Points on a hilly landscape, in no order, each with its height.
From any point a ball takes the steepest step (drop divided by distance) to one of its 2 nearest points. It stops when none of these is lower. Distance is the straight distance between rows; heights are no part of it.
<486>: [-11  21  -4  17   8   6  17  -9 -11  14 -14  -8 -17  15   4  -4 -17  16
  10  10   4]  (h 382)
<232>: [ -5  15  -6   0  17  11 -11 -13   2  -2  -8 -10   4  -9  15  -5  30   3
  14 -26  10]  (h 191)
<132>: [  4 -18  -9 -12 -14  10  -4  -2   9  14   3   8 -20  13  -7   2 -13  14
   4  35  -7]  (h 561)
<849>: [  5 -10  19 -17 -11  -8  -9 -29   7 -16   5  15  18 -12   2   9   1 -11
   0 -28   3]  (h 441)
<915>: [-11   0   2   8  24   6  -6   7  -8  20   7  -5  -3   1   4   5  -3  22
  -2  11  -3]  (h 628)
<726>: [ 10  -6   7   1 -24 -10  13   4  -8 -12  19  15 -13   8 -12  -4 -35  -8
 -20   8  -3]  (h 449)
<351>: [-18 -19  17  -2 -43   0  15 -18  -3   0  -4  20 -10   6 -12   3  10 -12
   5   5  13]  (h 411)
<790>: [  7   9 -21   2   3   8  12  -6   1  10 -29 -11 -18   4  -1  -1  18  13
  11  10 -13]  (h 285)
<750>: [-17 -19 -11  -7 -15  10   3   8  17   3   6  -2   1  -7   0  13  11 -22
   5  -1  10]  (h 425)
<788>: [-20   4   3  13  16  -3  17  15 -12   0  -5 -10   7 -12  -3  -3  22   1
  11  -1  -2]  (h 596)
<586>: [  0 -23   1  -5   5  -5  10  30  -3   1   9  -1   7 -12 -13  14   0  -1
 -12  17 -22]  (h 721)
<629>: [ 18  22   2  11   9  -9  10  -8 -17 -12 -14   8 -19  15  -2 -10 -11  19
  -5 -11 -14]  (h 424)
<572>: [-15   0  -7   1  -8   6  11  -4   9 -19   1  -3   5  -4   4   5   1 -25
  15 -21  13]  (h 240)
<858>: [  8 -15   8 -13  12  -9 -13  14   6   3   3  -1  22  -7  -8   6 -10   0
   1   7 -17]  (h 276)
<610>: [ 23   2 -10 -10   5   1 -13   8  19 -11   3 -10  16  12   1   1 -20 -23
   8 -12   4]  (h 492)
<384>: [  0   8  15  -5  -4   4 -29 -29  -9  26  -9  11  -1   7  12  -5   0  21
  11   5   5]  (h 550)
<671>: [  8   9  10  -3   3  -7  -6   5  -1 -21  10  -3  34  -3   5  -9 -17 -25
   1 -18  11]  (h 639)
<104>: [ -4 -16   8   6 -10  -1  16   6  -9   0  10  11 -16   6  -7  11  -4  17
 -22  15  -9]  (h 626)
<680>: [-13   0  -2  16   1   7  35   3 -12  13 -15 -11 -15  18  -7  10 -12  13
   3  23  -3]  (h 448)
<579>: [ 11   2  -4   5   2  -3   4   5  -6  -6   8   5 -18   2   1   3  -1  16
 -27   2 -11]  (h 649)
<41>: [ -4  15  17  14  -2 -12  10 -14 -21  -7  -6  16  -9   6  -3  -7 -12  18
  -3  -8  -6]  (h 472)
<527>: [ -5  -7   4  13  20   2   9  26 -12   1  28  -6   1  -3   3   6 -23   3
 -27   7   1]  (h 495)
<114>: [ 16  16  -6  16  26   2   4  11 -12  -9  11  -6 -16   4   7  -3  -4  17
 -30  -9  -4]  (h 663)
<464>: [-17 -12  -7  -4   4  13   3  -2   3  24 -11 -11   1 -17   5   9  34  -3
  15   7   2]  (h 227)
<320>: [-19  -8  -6   8  -4   3  11  23   0   8  10  -3  -6   5  -5  11  -8  -4
  -6  17   0]  (h 529)
<61>: [ -6  -5  13  -3   3 -11 -16   1   2   3  15   3  14 -18   2   0   7   0
 -14  -6   2]  (h 675)
<656>: [ -1   6  -4  -1 -12  -4 -13  -4  10  -7  10   5  -2   1   4  -6  -7 -14
  -8 -10  12]  (h 68)
<458>: [  8 -18  -6 -13 -24   4  14 -13   6   9 -12   7 -17  15 -17  -2  -8   6
  18  29  -9]  (h 530)
<748>: [  7 -19  -6 -13 -29   7  17 -22   8   0 -19   8 -16   7 -10   3  12  -4
  18   6  -2]  (h 494)
<88>: [ -4  24  -3  19   9   1   1  18  -9 -11  14  -7  -2  18   5 -10 -33  -4
  -6  -2  11]  (h 575)
<593>: [ 11   4  21  -5   9 -12 -21  -4   1  -5  10   2  33  -4   2   0  -2  -9
  -4 -16   6]  (h 660)
<529>: [  6 -13  17  -4  -9 -13  -1  -7  -7  -6  11  16   0 -18  -3   5  13  19
 -32   3 -15]  (h 704)
<75>: [ -2  17 -13   6  -7   4   1  -7   7 -14  -5   0  -9   5   8 -11   5 -14
   6 -18  14]  (h 175)
<562>: [-14   0 -13   3  -2   3   9  12  10  -5  -4  -6   8   5  -3  -2 -13 -23
  19   0   7]  (h 119)
<489>: [  9 -21  -3 -15 -17  -1  -6  -9  14  -5   3  11  -7  -9  -1   5  17   4
 -13   1  -9]  (h 348)
<813>: [ 12   4  -1  -9  -9  -4   4 -31   2  -1 -26   9 -11  12  -5 -10  -5   2
  27 -12  -3]  (h 381)
<37>: [  6  22   5  10  14  -8  -8   1  -8 -11  -3  -2   7   3   2 -11   0   6
  -2 -15  -1]  (h 333)
<638>: [ 18   6 -15  -6  15   4  -9 -10   9  -8 -11  -8  -3  -8   7  -1  27   4
   0 -24  -5]  (h 133)
<851>: [-12  16  -6   1  -5  11 -12 -21   0  23 -17  -8  -2   6  16  -9  -6  -4
  25   7  17]  (h 104)
<879>: [ 19   2 -19  -9  -8   5  12 -22   8   3 -31  -1 -21  11  -5  -7   4   5
  19   3 -11]  (h 332)
<668>: [ -8  10   1  18  16   2  15  32 -15 -11  25 -11  -3 -13   4  -5   5  -3
 -19  -2   6]  (h 440)
<487>: [ -6  26 -12  10  14   8  -4  -4   0   8 -17 -16   2  11   9 -13  -2   2
  24  -1  12]  (h 234)
<251>: [-28  -4   6   4  -1   9   5  -4  -6  34 -11 -11   5 -12   2   7  17   6
  17  24   3]  (h 158)
<539>: [-17 -16  22  -1  -9  -7 -11  -5  -5  10  15  14   4 -19  -1   8  16  15
 -18   7  -5]  (h 690)
<776>: [ -1   9  22   2  -7  -6 -11 -26 -13  10  -1  19  -7  13   2  -9 -13  23
   1  -1   2]  (h 518)
<240>: [-18 -21  11  -6 -36   9  10 -17  -3  16  -9  10  -7   3  -7   8  13  -1
  10  26   8]  (h 342)
<695>: [-19   1  -8  14 -17   4  28  13  -5   6  -7  -6 -15  18 -12   9 -11  -8
   5  21   6]  (h 493)
<526>: [ 11 -15  -4  -9  -7  -8   7  17   6 -11   5   2   6 -12  -6   6  -2 -14
 -15   3 -15]  (h 707)
<357>: [  0 -11   9  -7  -6  -8   4  -8   3 -16  -6   9  15 -11  -4   5   0 -12
   2 -17  -6]  (h 401)
<589>: [ 21   9  -5  -9  -4  -7 -21   1  15  -5  22  -3  12   0   3  -2  -7 -18
 -23  -6  18]  (h 170)
<505>: [ 13 -15  -9 -14  -5  -3 -11  10  15   3   2   3   1   7  -8   2 -18   0
   1  14 -12]  (h 329)
<224>: [ 12 -14   9 -15  -5 -15  -6   5   3  -7  17  10  21 -21  -4   5  -4 -11
 -26   2  -6]  (h 692)
<898>: [  0  19  -1  10   5  -3   5  20  -8 -23   8  -7  18   2   3 -16 -21 -18
   0  -9   8]  (h 610)
<498>: [ -7 -18 -10 -13 -19  15   7 -16  15   6 -10   1  -6   0   2  14  15 -12
  17   0   5]  (h 459)
<934>: [  5  -8 -15  -5 -12   2  -6   4  15  -5  11   1 -12 -14   4   4  25  -8
 -26  -5   3]  (h 310)
<602>: [ -3 -18   3 -15  -1   1 -11 -12   8  14 -13   7   8  -6  -2   7   9  13
  12   9 -12]  (h 278)
<26>: [ -4  14  12   5  28  -3  -5  26  -8  -9  17 -17  20 -10   6 -15   7  -3
   9  -9  12]  (h 352)
<391>: [ -8  -6  -3 -10  17  14 -12 -13   5  16  -8  -8   2 -22  12   7  37   3
  16 -13   3]  (h 173)
<288>: [ 17   4   9  -8  -9 -12  -4 -18   2  -3 -15  13   4  21 -12 -13 -27  -7
  26 -12  -2]  (h 432)
<449>: [ -5   4  -3   4  23  -1  -3  18  -4   2   5 -10   2 -11   1  -1  12   7
  -1  -1  -6]  (h 613)
<600>: [ 15 -20   3 -21  12  -3 -23  -3  14   7  -3   1  15  -9  -3   8  10   8
   2  -2 -15]  (h 228)
<500>: [ 19   6 -18  -3  -2  -3  -2  16  10 -13  -1  -3  -3  13  -4  -6 -24 -18
   2   0  -4]  (h 515)
<497>: [ 29  -5  -6 -15  10  -2 -16 -11  12  -4 -16   1   0   3  -2   3  11  12
   3  -8 -18]  (h 184)
<713>: [ 22  11   3  -5   3  -4 -18 -10  11  -1  -7   1   8  22   0  -7 -16 -10
  14 -13   3]  (h 467)
<186>: [ 20  -6   2 -13 -16 -12 -10   1   8  -7  14   9  -1   7  -7  -2 -27 -10
 -15   7  -2]  (h 380)
<752>: [  2  30   1  14  21   2  -4 -10 -13   8 -16  -7  -3  17   4 -10  -9  22
  13  -1  -1]  (h 311)
<855>: [ -4 -20   1   4 -19  11  16  -4  -3   9  10  10 -28  20  -7   8 -13  15
  -8  29   2]  (h 594)
<263>: [  5   9 -19   4   7   3  -2  11   9 -13  11 -12  -7 -16   9  -5  26 -11
 -16 -16   9]  (h 270)
<202>: [ -5  -5   8   7  -9  -6  12  17 -10  -9  19   7   4  -4  -4   4 -25  -8
 -25   9  -2]  (h 516)
<590>: [  5   3   4  16  39   4   3  12 -14   6   6  -8  -5   9   6   1 -14  24
 -13  -1  -4]  (h 645)
<319>: [-12  -9  -5  11  -2   2  19  24  -9   5  -2  -6 -12   0 -10  13  20   3
 -10  11  -4]  (h 553)
<805>: [ -6   5  -1  15   3  -4  26  17 -14 -14 -12  -3  -3  -5  -9   2  23  -2
  -6  -5 -10]  (h 576)
<804>: [ 28  26  13   8   6 -15  -5  -8 -13 -18  -4   6   2   7   0 -13  -9   5
 -15 -19  -8]  (h 378)
<63>: [-12  20   5  12  11  -2  -2 -14 -11   0 -14   0   3  -6   7 -12  17  11
  12 -12   4]  (h 266)
<514>: [  1  23   6  16  30   0   4  25 -20 -12  19 -14   7  -3   8 -14  -3   8
  -9  -9   7]  (h 395)
<659>: [  4   8 -12   5  13   2  -1  23  -2  -2   4  -7  -4  12  -2   1 -23   1
  -3   9  -5]  (h 541)
<683>: [ 13   2 -10  -8  13   0 -17   9  16  -6  18 -13  12 -13   6   1  12 -16
 -14 -13  12]  (h 229)
<190>: [ -9 -25  -1  -9 -15   1  -3   9  13   6   6   6   2  -6  -4  11  10  -4
  -4  16  -6]  (h 387)
<847>: [ -8 -10   3 -15 -13   5  -5 -20  15 -13  13   5   7 -14   7  17   7 -18
  -1 -25  11]  (h 470)
<866>: [ -9  -4   8  -2  -5  -7   2  -9  -2   2 -11  11   7  -1  -4   0  -3   5
  11   1  -6]  (h 343)
<348>: [-21  11   4   4   3   8 -20 -14   0  15  -3  -4  11  -6  16  -6  10  -2
  18  -6  20]  (h 233)
<259>: [-22  19  10  11  17   2 -14   7  -8   4  13  -9  11  -9  12 -15  12   1
   9 -10  21]  (h 304)
<70>: [ -4   3 -18   2   4   3  13   9   5   3 -18  -9  -3   4  -5   1   0  -4
  16   8  -7]  (h 224)
<451>: [-18 -19   0  -9 -19  13  -6 -14   1  29  -9   1   1  -6   7   8  14   4
  15  27   5]  (h 256)

For each start below, name the point where the ball stops.
<671> | <562>
<114> | <851>
<579> | <656>
<750> | <656>
<527> | <851>
<529> | <656>
<320> | <851>

Call two points neighbours if one is among the 2 nearest of the other. Go from one point of each pair to the other, from neighbour to neighbour, staying as low as possible. Name the highest point that can't be avoided.
<656>, <562> | <572>
<391>, <638> | <232>
<638>, <851> | <202>
<251>, <638> | <464>
